A landscape with many valleys, sampled at points; each row gives a point and its height.
From any point a ball rolls to the lowest of the 3 points nearest to it. It stops when none of these is lower. Distance is the straight distance between rows; heights are no part of it.
<2047> height 688: [ 87 179 146 132 120 117 113 132  97 152  98  80 173 115 113 206 187 139
 141 136 127 160 140 184]
<683> height 280: [127  64 147 117 102  93 139 167 163  89 110 163 111 129 109 116  64 100
  62 104 150 169 147 160]
<189> height 279: [ 86  63 206 129  62 130 159 162 125 125  70 203 120 127 117 130  99  37
  86  93 139 204 119  85]
<247> height 436: [135  93 164 102 162  90 134 145 104  75 111  69 115 128 109 138 100  97
  80 112 165 121 151 193]
<1232> height 214: [174 141 100 133  91 123 172 153 154 181 121 212 164 130 161  96 165 101
 187 175 106 169 130  69]
<1728> height 300: [129  99 126 102 153  98 140 110 112  65 125  95 111 134 116 129 112 127
  98 106 149 132 146 213]
<1257> height 105: [ 63 191  86 188 111 110 145  92 125 139 114  46 126 127 139 144 173 182
 150 122 104 124 158 163]
<1454> height 326: [179 182 156  84 108 173 152 155 196 136 140 159 109 153 125 139 134  94
 141 155 110 123 112  75]
<2097> height 514: [121 208 144 141 148 130  99 149 109 132 105 123 118 109 112 145 179 140
 134 146 144 112  81 112]
<1150> height 382: [141  87 145  94 142 108 128 116 109  92 155 106  94 120 135 140  99 120
 105 118 138 149 147 191]
<368> height 168: [133 126 183 132 144  93 114 120  90  78 135  94  98  91  79 188 138 117
  77 101 165 114 109 115]
<780> height 370: [157 144 107 132 115 147 153 134 108 173 139 157 129 147 145  86  90  91
 153 161  98 110 103  70]
<1600> height 230: [124 100 172 126 137 123 105 113 125 120 147 123  94  96 171 151  95 109
 135 132 112 153 111 119]
<1283> height 624: [ 67 189 101 193 118  92 121 123 102 130 120  58 135 100 142 129 157 177
 102 126 139 112 123 107]
<636> height 328: [140 130 142 126 164 129 112 107 115 125 144 111 110 104 135 154 124 147
 117 115 121 121 125 134]
<703> height 369: [133 115  97 130 128 154 155  80 100  84 136 128 129 160 188 132 103 155
 147 119 108 143 148 167]
<1243> height 182: [137 109  94 137 150 139 123 109 111 115 155 155 129 142 138 114 102 160
 124 112 135 123 132 152]
<1942> height 522: [127 113 163 112 158  89 117 102  88  82 124  62 111 107 115 176 134 131
  95  85 168 128 131 178]
<416> height 83: [131  67 165 137 105  83 127 144 118 154 149 145  88 171 190 108 127 114
 135 224  80 140 127  95]
<1439> height 189: [136 157  70 149 160 159 121 124  88 128 146 133 127 115 113  77 131 168
 146  97 132  78 127 148]
<730> height 159: [145 117 125  94 145 173 111 177 152 146 103 113 148 122  30 130 143 129
 105 120 153 110 147 154]
<1616> height 659: [ 83 133 171 147 134  88 116  96  96  77 113  66 102  95 136 173 131 137
  82 123 158 132 118 129]
<328> height 231: [148  88 142 129 102 113 117 139 166 140 134 200 132 139 127 120 105 107
 111 140 124 150 150 101]
<1078> height 156: [109 198 170 144 138 110 103 139  94  89  95 110 108  85 103 177 140 138
  98 151 140 111  82  88]
<1455> height 151: [121  91 120 157  88  84  99 136 130 167 139 172 148 169 180  45 121 112
 123 180  89 126 127  97]
<1281> height 192: [155 115 110 135 117 134 126 138 175 160 120 207 146 147 142  91 125 112
 148 156 120 151 141  61]
<1620> height 203: [140  59 166 123 127 109 114 140 147 142 165 158  84 134 138 132  69  93
 117 163 118 128 142 101]
<1145> height 394: [128 140 147 115 158 122  94 146 115 127 121 100 143 112  47 176 168 148
 117 113 156 110 123 147]
<2361> height 154: [110 138 105 128 147 156 135  88 100 120 155  78  94 109 206 113 114 145
 117 122 105 119 114 128]
<2061> height 205: [130  79  82 128 116 110 145  80 116 105 131 156 163 192 158 101 107 145
 134 148 111 172 149 176]
<1303> height 320: [155 137 102 146 119 108 150 128 121 177 168 186 166 124 190  90 136 130
 179 162  94 165 142 120]
<194> height 131: [134  91 191  99 114 103 108 131 173 131 143 159  75 107 132 179  97  89
 148 168 117 150 132 108]
<2370> height 350: [120  89 118  82 151 113 146 112 126 109  90  79 154 170 106 119  94 125
 122 117 130 116 160 229]
<1628> height 341: [181 197 182  80  80 163 110 139 183 126 133 128  74 138 128 181 141  68
 108 181 111 121 101  65]
<895> height 566: [ 97 207 100 170 123 102 129 113 108 115 122  62 118  77 167 124 139 169
 113 120 113 129 112 118]
<1986> height 235: [159 102 127 110 151 142 112 123 128 123 137 177 125 117 106 115  82 113
 111 117 129 126 116 101]
<2325> height 397: [135 114 140 121 156 112 113 136  92 136 134  67 195 106  53 161 145  99
 109 102 174 112 123 162]
<2030> height 220: [129 129 127 140 153 141 132  96  90 112 138  92 110 120 158 107 115 171
 110  94 151  97 136 141]
<1088> height 241: [127 149  83 153 126 154 130 118 102 179 146  99 153 153 122 113 162 178
 191  85 148  82 157 191]
<569> height 465: [190 145 122  97 101 149 140 159 151 169 135 163 124 153 142 108 117  85
 151 186  99 102 109  56]
<1148> height 531: [117 163 116 139 148 155 116 129 108 157 131  98 149 115  60 124 179 143
 165 113 163  96 109 158]
<2316> height 247: [170 101 168 128  91 156 111 151 170 135 120 177 109 153 105 127  69  65
 103 135 113 113 140  32]
<2043> height 330: [133 127 146 128 132 128 114 107 123 109 150 116  89  97 197 157 127 118
 139 138  98 150 132 136]
<1563> height 269: [124 100 166 115 124 117 132 147 144 156 141 128 102 120 193 136  97  96
 159 187  99 122 107  90]
<1435> height 302: [124 113  74 146 141 162 149 119 105 141 140 122 147 141 139 121 139 180
 183  95 112 119 157 202]
<935> height 175: [149 136 113 135  89 164 133 158 176 154 112 219 158 157 112 114 138 108
 157 144 141 162 135  51]
<2093> height 246: [ 90 161  90 161 116 140 150 104 124 141 107  75 147 144 149 126 157 179
 201  97 120 111 154 204]
<524> height 181: [117  66  88 158  88  99 133  92 133 103 151 152 174 172 126  86  92 132
 103 130 121 168 125 138]
<2255> height 263: [182 162  69 135 115 199 162 141 122 173 146 170 144 109 116  46  93 132
 158 147 113  97  96  93]
<1169> height 75: [136 130 165 116 166 137 105 134  89  93 111  87 124 108  39 171 151 119
  99  98 176  89  94 115]
<2177> height 367: [117 185  94 171 143 137 149 115 113 113 139  69 109  97 193 113 141 184
 147  82 132 102 122 120]
<1692> height 228: [135  88 192 133 116 109 124 160 135 151 137 169  84 157 167 136  81  97
 134 183 105  88 121  83]
<813> height 258: [ 90  76 111 153  49 112 111 112 158 176 140 170 156 152 158  31 176 135
 137 102 135 167 113  98]
<604> height 290: [120 139  70 146 110 165 139 168 116 176 143 148 170 160  87 103 161 167
 172  83 126  83 154 195]
<266> height 759: [114 123 172 104 157  83 114 136 114 115 110  64 188 111  81 165 134  55
 102 115 164 134 135 196]
<2146> height 486: [136 101 147 129 148  97 126 111  75 109 119  58 133 138  94 112 107 150
  85  77 172 105 149 189]
<1802> height 372: [124 163 154 116 149 134 112 114 132 133 136 114  95  84 169 148 117 110
 141 144  93 134  76 102]
<385> height 311: [142 136 153 107 164 118 103 126 117 109 127 116 126  93  96 154 135 131
 123 112 153 118  99 118]
<2373> height 162: [148  82 173 117 124  93 101 125 144 148 150 151 100 109 165 157 101  87
 135 168 117 137 128 118]
<1223> height 342: [141 174  94 121 159 184 135 152 120 138 131 179 127 109  94  86 129 151
 150 108 139  92 107 104]
<1985> height 521: [128 102 154 122 167  71 128 137  84  79 113  52 143 132  77 130 109  85
  90  91 167 104 162 189]
<1205> height 143: [141  86 194 110 133 104 106 126 149 115 144 147  51 113 123 168  88  97
 123 133 112 140 111 113]
<450> height 281: [130  89 107  96 133 123 152 113 115  84 108 108 134 172 104  94  89 138
  81  92 145 123 148 191]
<548> height 234: [143  91 111 138 111 126 112 104 131 128 157 179 135 165 196 114 119 128
 146 149 104 169 151 147]
<2035> height 601: [101 116 187 130 124  81 141 122  89  60 117  34  85 107 115 181 139 120
  91 120 168 153 124 163]
<190> height 296: [132  77 179 122 110 124 126 155 185 118 107 184  98 117 105 181  87  85
 135 131 149 183 154  96]
<2092> height 201: [154 100 133 122 138 113 116 142 162 129 146 178 123 123 139 145 129 129
 141 146 116 156 135 130]
<1813> height 295: [171 158 112 115 138 160 133 129 144 157 149 165 136 112 137 116 106 101
 141 142 114  98  95  67]
<1490> height 762: [ 76 175 120 174 125  97 114 117 109 118 107  53 137 120 146 166 173 172
 102 115 136 142 137 146]
<1070> height 256: [141 125 143 107 152 131 104 110 133 120 156 140 117 110 125 146 120 116
 128 119 121 115 115 127]
<2108> height 217: [139 133  60 168 114 160 129 154 141 138 137 201 166 155  97  78 148 166
 164 120 125 132 137 148]
<1359> height 227: [159 166  79 135 107 180 170 158 133 160 136 205 152 119 115  66 138 132
 176 159 124 127 136  88]
<1134> height 318: [142 112 143  97 167 112 120 146 139 130 116 139 123 106 105 152 132 144
 129 114 127 138 131 167]
<959> height 386: [ 95 194 153 168 135 112 119 142 101 119  95  92 127  97 106 157 178 150
 113 130 151 103  93 101]
<9> height 278: [ 98 160 105 152 145 130 143 104 108 110 138  91 117 111 203 126 161 152
 146 136 101 135 122 155]
<1133> height 145: [152 120 140 112 104 164 109 153 178 127 101 204 121 154 109 117 114  71
 122 134 137 129 154  40]
<961> height 682: [ 91 162 159 175 134 123  97 126  94 122 104  65 155 119  77 213 148 136
  93 120 182 106  91 138]
<584> height 314: [118  85 139 133 104 101 130 115 119 140 141 158 124 162 190 102 132 111
 137 189 100 169 147 127]
<1453> height 385: [185 155 146  79  90 172 161 160 163 151 133 140 113 140 150 131 120  80
 132 177  84  98  91  68]
<2326> height 196: [130 100 101 143 151 136 129  82  67 103 149  92 117 116 136  84  89 167
 104  85 154 110 134 159]
<2181> height 190: [115 169  81 153 109 152 123 132 111 171 121 101 158 113 109 134 176 165
 190  88 127  90 143 209]
<367> height 340: [154 136 137 126 134 112 144 161 165 164 148 201 129 112 162 141 150 102
 172 186 113 167 142  93]
<2304> height 293: [ 88 157  98 144 143 130 151  80 105 128 109  48 142 136 160 125 160 193
 164 102 129 111 160 171]
<1973> height 381: [111 179 106 146 152 130 133 122 120 125 151  91 110  93 170 133 163 174
 147 111 128 104 118 135]
<57> height 299: [129 109 141  92 161 121 112 178 147 124 107 103 161 120  53 130 125 120
  85 105 159 130 166 169]
<556> height 306: [ 97 126  85 154 143 154 160  62 102  87 135  81 117 141 182 100 122 176
 146 105 115 116 145 149]
<1664> height 226: [115  65 162 129  90 125 116 152 165 137  93 208 143 142 118 138  99  82
 110 128 134 166 146  70]
<1615> height 365: [121 141  95 135 160 130 147 124 128 118 144 116 129 125 170 151 165 171
 169 126 106 138 145 173]
<1306> height 249: [168 147 106 124  99 178 155 148 156 160 100 183 147 168 102  89 108  91
 131 148 113 114 146  40]
<2292> height 558: [ 94 113 141 101 149  91 143  85 114  81  93  25 125 137 128 158 129 139
 115 124 145 150 130 163]
<1576> height 323: [168 195 115 113 164 177 139 143 131 138 126 133 115 107  95 115 142 126
 146 127 141  97  96  94]
<487> height 259: [123  53 173 131  91 125 126 143 165 141 108 184 105 133  87 130  61  84
  94 116 142 164 131  88]
<2124> height 298: [154 167 150  96 153 161 109 128 144 103 145 138  98 138  91 137 136 111
 123 119 139 111  90  84]
<1381> height 225: [108  64 124 135  82  91 141 118 147  93 102 175 144 138 115 120  97  94
  73 116 152 192 140 134]
<1933> height 578: [106 188 119 143 148 131 110 140 109 163 123 100 156 114 102 153 193 158
 156 120 144 119 106 171]
<141> height 274: [168 137 137 101 140 168 123 137 163 119 140 178 112 137 114 126  98 103
 128 129 116 114 109  73]
<1160> height 229: [139  86  96 120 123 112 133 141 146 106 132 160 149 147 130 123 122 159
 121 119 132 163 146 170]
<2195> height 331: [131 196 162 140 155 136 115 141 104 100 112 109 136 142  64 188 148 127
 101 151 166 105  69  91]
<1044> height 613: [ 74 206  77 190 121  86 143  97 124 116 122  43 116 127 167 109 136 185
  96 137  93 125 131 113]
<2063> height 222: [116 114 142 118 148 119 130  88  92 101 117  68 123 137 161 134 122 153
 119 111 136 115 134 168]
<863> height 240: [118 112 124 148  76  93 125 130 119 187 140 180 161 153 177  55 142 126
 138 166 106 158 129 103]
<2082> height 202: [139 119 174 107 140 153 111 128 152  98 132 151  90 106  41 137  72 100
  96 106 131 123 137  78]
<996> height 268: [144 117 143 139 151 131 114  96 103 100 153  97 100 101 137 140 102 121
  97  95 153 118 114 138]
<615> height 379: [123 129 135 125 157 111 127 110 100 121 112  63 143 122 109 151 146 138
 120  99 155 109 149 181]
<765> height 336: [112  73 133 135  59  77 114  95 128 152 138 161 147 178 165  78 151 117
 128 148 116 196 120 113]
<715> height 364: [165 126 112 123  90 169 147 152 121 156 117 194 148 177 119  52 106  83
 131 155 109  89 109  52]
<1129> height 248: [129 180  82 140 143 155 149 165 116 133 146 135 127  88 147 122 161 168
 195 134 111 108 115 162]
<1217> height 338: [134 104 102 152 109 119 116 144 115 176 149 162 142 154 157  62  91  98
 118 137 114  87 113  71]
<86> height 270: [163 125 164  87 132 127 101 159 201 125 121 171 102 102 131 180 130  91
 152 155 114 147 120  93]
<2038> height 197: [174 105 149  92 139 131 110 117 146  96 140 158 104 121  93 152  82  93
 135 119 131 121 122  89]
<1199> height 209: [163 116  88 146 132 151 131 143 143 143 141 201 157 118 113 100 121 130
 145 125 127 139 144 104]
<2397> height 339: [132 131  99 131 139 128 138 137 110 142 149 123 151 143 138 124 159 179
 157 104 121 128 134 195]
<2363> height 153: [142  82 189 120 112 110 121 155 183 141 128 172  90 145 155 167  98  67
 140 166 117 135 132  76]
<1640> height 774: [ 85 177 173 145 134  91  86 148  98 128  75 100 139  98 110 208 176 147
  99 149 136 128 104 123]
<1073> height 276: [119 146 132 145 143 127 104 114  87 106 147  78 122 112 125 143 153 160
 112  91 165  86 132 137]
<2360> height 324: [111 174 118 156 151 138 120 121  93 129 140  84 125  90 136 124 150 172
 127 101 154  88 109 114]
<338> height 400: [155 164  83 130 126 145 163 143 123 161 150 144 131  85 179 106 126 127
 160 144  93 114  79 101]
<2387> height 66: [ 85 149 158 156 125  81  90 150  99 113  72  65 169 100 105 228 145 117
  88 141 165 150 129 169]
<79> height 291: [108 128 100 126 125 150 155  99  99 142 120  67 168 164 125 111 122 177
 173  82 138 104 137 206]
<2034> height 439: [133 104 163 100 157  98 122 111 122  90 133  94 104 103 132 167 129 134
 117 104 144 154 130 168]
<1736> height 569: [107 176  96 162 145 170 111 132  82 144 144  87 138 103  73  93 150 150
 143  88 173  71 129 128]
<858> height 255: [117  80 116 132  84 132 109 137 154 141 124 198 159 146 111 101 115 102
  99 111 125 153 123  77]
<1292> height 212: [139  94 132 135  96 123 123 146 162 144 105 220 130 123 125 123 126  91
 137 133 128 181 158  76]
<553> height 221: [107 103 110 148  75  99 110 130 137 178 145 182 155 175 154  42 124 124
 115 152  94 138 108  84]
<371> height 213: [129 181  83 161 145 176 141 141  84 138 149 129 121  99 128  91 152 174
 182 108 129  78 115 147]
<1959> height 147: [ 85 190  96 148 113 133 138 145 117 158 140  91 149 115 150 140 205 179
 193 117 116 130 141 190]
<1049> height 631: [130 123 168  91 142  79 112 160 119 130 112  68 158 120  93 184 161 108
 115 127 136 146 158 195]
<180> height 198: [130 111  82 163 101 130 134 127 136 141 150 207 165 146 132  64 113 132
 128 119 118 141 132  98]
<2141> height 579: [ 91 203 139 154 145 112 112 143 119 113 119  91 108  78 148 131 153 148
  95 128 138 116 100  97]
<1899> height 115: [129  70 123 148 111 123 113 113 142 134 162 183 149 141 129  88  73 137
  94 120 120 117 122 101]
<482> height 546: [176 120 140 109 123 122 152 169 131 184 127 143 120 117 177 118 114 111
 161 202  73 110  97  77]
<1940> height 264: [150 142 133 103 153 142 126 166 183 117 127 172 118 124 100 151 148 136
 129 142 120 128 129 111]
<2249> height 371: [130 163 183  92 147  97 104 124 159  85 115 137  94  79 113 189 163 115
 132 142 125 140  85 129]
<934> height 253: [122 135 152  87 155 154 106 166 176 128  92 151 116 121  60 183 177 135
 141 152 141 130 122 127]
<705> height 775: [ 63 149 139 180 128  80 102 126 109 110  98  60 126  99 142 183 148 164
  76 147 138 133 140 122]
<439> height 445: [ 93 171 134 141 141 118 120  98 131 112 134  70 109  90 183 144 156 157
 113 111 118 142 121 129]
<251> height 508: [117  98 151  73 160  89 127 142 137  90 110  63 137 150  96 121 111  83
  95 107 159 119 186 212]
<465> height 377: [116 164 142  97 139 122  98 160 142 143 106 113 151 113  76 184 186 142
 130 140 149 126 122 156]
<110> height 507: [121 220 113 135 141 122 144 135 114 141 133 108 116  61 163 131 158 166
 152 141 108 129  93 112]
<525> height 349: [ 95 134 130 126 136 125 127  73 127  81 133  53  84 120 200 135 128 156
 112 121 106 157 133 136]
<933> height 305: [159 155 119 112 134 145 129 144 166 147 146 175 122 103 146 133 132 126
 164 167 101 127 102 104]
<235> height 245: [ 78 181 111 146 150 130 152 114 118 137 130  65 123 124 162 144 168 190
 156 107 105 132 136 174]
<2037> height 303: [155 147 163  81 120 169 125 149 223 112 116 189  99 136  91 173 170 103
 123 138 136 153 144  86]
<2222> height 193: [131 106 142  88 164 185 130 199 175 137  77 116 152 128  29 126 151 121
  97 117 156 117 153 145]
<1119> height 223: [134  82 135 104 143 119 112 128 141 109 135 166 108 121 112 130  90 120
 110 124 126 138 147 159]
<470> height 410: [132 102 108 108 152 113 137 120 107 113 130 110 154 149 117 136 133 156
 110  93 127 118 147 200]
<408> height 97: [142 146  99 121 142 164 123 160 144 149 134 166 142 129  84 134 153 168
 153 121 143 115 156 169]
<2171> height 277: [117  83 145 147  85  81 113 143 128 183 131 178 138 177 143  25 119 116
 101 153 124 111 109  73]
<948> height 282: [128 127 149 107 151 114 111 146 104 126 117  91 158 105  60 170 160 113
 105 102 160 115 112 158]
<204> height 428: [167 114 147 125 122 123 118 140 155 154 114 176 134 158 147 120 106  84
 143 166 107 114 128  50]
<660> height 224: [151 118 112 142 108 129 173 134 108 181 151 129 158 109 214 103 125 108
 149 192  65 143 114 105]
<1592> height 355: [147 185  97 120 142 150 156 144 136 154 147 154 138  74 191 133 155 132
 172 156  87 150 105 130]
<881> height 309: [142  84 159  85 116 126 127 180 191 111  97 189 103 107  96 180 113 101
 118 114 158 176 160 106]
<202> height 275: [144  89 146 144 107 109 116 121 110 158 151 155 114 163 165  80  99  94
 128 166 104 113 116  92]
<2350> height 206: [148 122  89 156  95 130 130 136 135 154 136 189 163 154 130  72 138 122
 145 141 117 151 126 104]
<1022> height 233: [143  88 119 119 139 130 129  91  86  82 139 114 120 136 119 111  74 135
  82  98 144 106 120 165]
<1980> height 479: [170 141  98 137  74 150 164 168 120 184 115 188 165 169 124  39 122 116
 154 145 109 127 121  42]
<72> height 337: [123 128  89 126 139 143 130 129  95 145 132  97 173 161  90 117 124 154
 136  80 142 108 153 197]
<1667> height 317: [150 190 181  79 136 154 101 150 153  85 118 142  91 128  82 175 159  94
 120 155 121 127  88 104]
<2309> height 191: [111  91  74 150  93 119 136 136 142 112 130 193 187 147 124  89 120 135
 105  98 121 152 128 145]
<161> height 652: [ 83 189 116 164 116 126 106 127 112 157 122  80 160  88  98 179 172 147
 133 140 153 101 106 134]
<1747> height 239: [142  78 126 115 124 105 125 105 149 113 139 156 106 131 152 149 124 123
 119 138 117 171 157 158]
<984> height 354: [147 109 139 119 125 126 111 119 137 156 144 162 104 125 143 118  77  89
 137 141 107 100 116  82]
<421> height 406: [ 88 124 131 128 135 114 117  65 111  82 146  43  75  96 172 135 138 144
  85 128 128 137 123 128]
<669> height 117: [122  75 158 145  86 121 119 170 152 150 114 214 121 168 102  83  87  79
 107 128 110  97 134  36]
<2371> height 304: [126  62 205 135  87 106 125 157 150 157 106 184  72 169 101 147  61  77
 113 131 135 141 133  60]
<1881> height 628: [ 68 172 105 164 135 105 138  70 133  94 109  24  94 125 165 126 135 187
 106 134 116 151 144 114]
<2065> height 310: [144  94 109 158 106 122 162 145  77 172 141 112 118 138 232  92 130 131
 130 203  62 118 113  85]
<93> height 348: [147 144 179  88 124 133 120 149 159 125 137 128  89 129 144 163 101  76
 138 142 114  97  95  91]
<295> height 584: [103 121 142  78 138  81 149 110 109  94  95  35 122 138 146 153 138 103
 131 129 139 147 149 197]
<1276> height 195: [112  64 111 158  85 111 141 124 152 103 132 174 171 137 132  78 109 121
  86 105 136 168 121 137]
<1312> height 236: [125  74 147 146  70 100 103 152 159 165 108 197 147 147 146 104 142 109
 113 141 137 165 148  87]
<384> height 161: [135 106  63 156 105 116 145  98 120 122 157 176 158 190 152  77 105 139
 138 130 117 164 138 154]
<1697> height 332: [149 144 192  80  88 122 125 154 191 132 123 152  75 134 118 172 118  64
 133 157 105 120 113  75]
<1716> height 211: [162 138  93 134 114 168 140 159 154 155 124 195 155 139 129  71 123 101
 155 161 126 129 124  54]
<1175> height 254: [120  60 159 141  92  97 120 124 154 145 123 172 109 146 145 128 102  93
 116 158 137 168 158 123]
<572> height 122: [135 125 114 102 150 180 130 167 140 167 124 141 153 138  53 119 143 149
 132 119 137 113 149 157]
<1131> height 216: [148 140 167  69 148 177 127 162 178  76 107 138  98 145  32 140 160 117
 115 127 140 115 137 111]
<1315> height 219: [137 112  87 118 132 136 128 143 167 115 131 188 128 125  96 116 116 141
 111 125 143 137 145 115]
<1130> height 208: [126 157  72 165 136 145 149 104  88 126 142 104 113 131 149  73 124 182
 150  81 137  69 145 163]
<1658> height 301: [182 168 133  87 125 177 143 126 161 123 136 166 113 137 125 121 127  93
 143 151 106  95 111  70]
<878> height 237: [ 81 140  97 151 138 156 147  60 132 115 137  72  84 121 225 105 116 135
 135 128  90 136 141 139]
<2337> height 242: [140  81 139  87 143 140 115 143 165  93 109 176  99 110  56 134  83 113
  98  90 148 132 145 117]
<824> height 210: [132 115 121 134 149 145 109 103 130 125 165 141 107 126 167 115 100 144
 125 100 126 111 119 140]
<99> height 207: [150 174 122 114 158 131 110 151 145 132 143 152 123  99 139 148 152 144
 152 135 137 111 108 147]
<597> height 473: [ 91 106 133  97 140 114 151  87 100 104  90  25 151 139 122 167 148 149
 151 129 136 162 150 181]
<37> height 656: [ 90 211  95 203 103 104 154 132 114 145 125  52 132  91 131 106 156 180
 118 141 115 124 147 119]
<1368> height 79: [125 143  90 144 134 153 156 106 107 132 169 113 110 116 208  94 102 136
 146 132  98 135 120 134]
<329> height 322: [134  82 135 108 135 109 128 143 123  77 135 130 117 108  58 115  77 118
  78  86 150 110 141 177]
<622> height 157: [112 105  83 143 111 151 141  60  91 110 162 119 125 165 205  86  94 121
 128 129 107 131 135 131]
<185> height 587: [118 135 168 104 145 102 115 135 130 123 110 109 129  98 149 195 170 147
 123 126 120 143 132 186]
<1347> height 325: [128 180 204 125 132  85 106 120 117  89 125 107  88  78 116 194 140 117
 101 141 144 150  75  93]
<1686> height 176: [138 116 139 128 113 205 150 149 177 108  88 192 137 154  74 125 125  98
  95 103 124 155 147  56]
<1642> height 283: [116 120 117 109 144 113 137  94 116  99 131 107 128 139 148 155 145 161
 135 108 123 136 140 189]
<1960> height 142: [123  86  71 148 111 133 157  97 112 100 143 160 172 188 114  99 105 161
 114 108 127 137 134 181]
<805> height 94: [135  91 133 103 144 124 143  77 103  86 126  85 117 152 159 129 112 161
 116 109 133 146 142 196]
<562> height 178: [113 114  85 149 130 149 133  67  74 104 154 125 125 163 176  77  83 147
 126 112 129 115 112 152]
<887> height 251: [156 132 117 117 148 154 117 116 134 143 143 175 128 118  94 123 100 117
 128 113 138 102 111  90]
<2103> height 165: [139  99 183 104 114 122 110 122 147 121 140 155  68 137  90 150  67  77
 118 122 126 110 141  76]
<724> height 294: [155 142 156  85 128 171 118 136 201 107 131 166  98 137  69 145 126  86
 112 133 141 116 114  78]
<1513> height 408: [130 148 134 137 145 149 105 137  98 150 113  77 180 125  37 176 174 108
 107 118 176 108 111 144]
<1680> height 284: [ 95  50 141 147  62 109 108 134 138 155 135 176 139 149 132  68 112 104
  90 107 137 158 128  81]
<798> height 498: [112 171 164 119 140 144  99 151 107 147 110 107 177 127  47 205 163  96
 111 152 171 133 102 154]
<873> height 327: [128 107 103  97 139 114 166 115 108 145  98  78 179 177 119 111 103 154
 165  97 142 122 151 210]
<667> height 368: [ 93 125 106 130 140 139 176  81 103 100 112  98 114 155 183 127 127 185
 182 134 102 147 149 176]
<787> height 474: [110 151 125 136 153 140 118 130  88 159 132  78 156 110  78 160 175 120
 136  92 163  79 121 151]
<1647> height 637: [102 215 102 173 127 102 140 151 111 144 108  70 124  79 152 128 163 178
 136 125 126 126 122 134]
<2167> height 308: [149 150 157  75 111 125 124 153 179 144 131 154  92  95 145 161 125  69
 149 177  87 130 105  75]
<232> height 69: [128 110 118 144 137 133 141 116  95 162 160 126 121 129 220  99  94 106
 132 178  92 119 105 128]
<509> height 265: [ 91 141 114 153 142 121 142  63  95 101 126  39 110 125 157 114 132 185
 119  85 155 105 141 151]
<1570> height 421: [120 109  74 133 131 136 157  78 100 103 116 108 136 186 157 118 110 177
 142  93 138 125 144 200]
<1329> height 238: [154 139 155  84 144 136 100 129 169 105 127 163 105  95 114 156 124 113
 142 129 126 116 109 105]
<1478> height 152: [133  98 129 129 116 102 129 115 151 140 147 179 131 145 179 132 132 122
 142 182 118 175 154 103]
<472> height 307: [148  89 143 106 138  91 131 135 143  88 112 135 112 143 116 153  93 118
  99 122 155 144 170 194]
<2004> height 232: [148 119 133 127 133 122 135 122 132 146 165 147 123 109 180 116 121 113
 153 148  99 129 117 109]
<366> height 103: [ 66 182  89 187  95 125 140  97 130 155 121  42 156 111 148 134 187 186
 200 117  94 139 152 180]
<2298> height 535: [204 134  98 117  81 159 195 161 116 203 131 146 152 133 143 105 132 117
 181 183  79 107  88  65]
<1935> height 351: [ 78 128 114 120 153 130 161  85  99 113 108  28 130 162 159 143 159 166
 157 105 127 132 140 178]
<2201> height 444: [144 108 132 101 140 110 115 133 104 139 119  82 183 131  66 117 127 108
  97  80 162  96 163 193]
<1263> height 346: [ 73 129 145 161 148 102 116  72  89  87 110  23 121 122 137 166 153 180
  96 110 140 115 154 143]
<1781> height 204: [144 140 136 107 165 187 112 148 137 109 123 132 134 145  41 116 152 137
 115 109 141 105 122 103]
<1098> height 434: [123 152 133 156 158 184 110 140  92 135 110  71 170 140  23 175 154 123
 108 107 183  92  88 114]
<1207> height 433: [113 154 131 114 152 118 113 131 106 146 108  64 176 119  60 186 162 102
 109 103 151 135 136 189]
<854> height 148: [154 134 108 154 138 138 124 117 114 148 169 168 132 108 156  89  99 126
 136 126 128 103 107 113]
<1868> height 639: [ 60 148  67 144 141 122 159  45 137  91 108  39  95 125 151 102 127 188
 152 128  91 139 152 121]
<2259> height 144: [140 134 105 130 155 143 133 148 111 121 148 166 112 118 120 121 141 158
 135 105 136 109 124 160]
<2113> height 166: [148  73 151 128 121 114  99 120 128 131 142 165 113 141 142 128  88 105
 108 132 129 129 137 130]
<861> height 285: [123 121 107 150 138 139 158 102 123 132 155 123 112 121 226 122 139 124
 151 148  76 168 140 128]
<210> height 218: [121 122  88 149  64 143 137 156 142 184 126 222 172 151 120  38 155 133
 145 114 133 165 127  57]
<1760> height 289: [153 143 108 133 145 147 132 135 137 141 159 196 138 120 170 106 141 130
 167 162 102 151 132 124]
<589> height 407: [112  95 143  96 139  92 134 171 154  88  90 107 112 134  88 131  80  88
  94 113 159 140 168 196]

For each start below, name the point where the ball stops.
<934> => <408>
<210> => <1960>
<1263> => <232>
<2035> => <805>
<1315> => <1960>
<2108> => <1960>
<1359> => <1960>
<667> => <232>
<1129> => <408>
<2201> => <408>
<2177> => <232>

Call two points neighbours if one is among the 3 nearest of the other. Go from one point of each pair to the other, from neighbour to neighbour, staying as low as possible. Name the highest point that can't be avoided.
<1078> / <948> => <1347>
<1960> / <935> => <2350>
<194> / <1899> => <1620>
<854> / <805> => <2063>
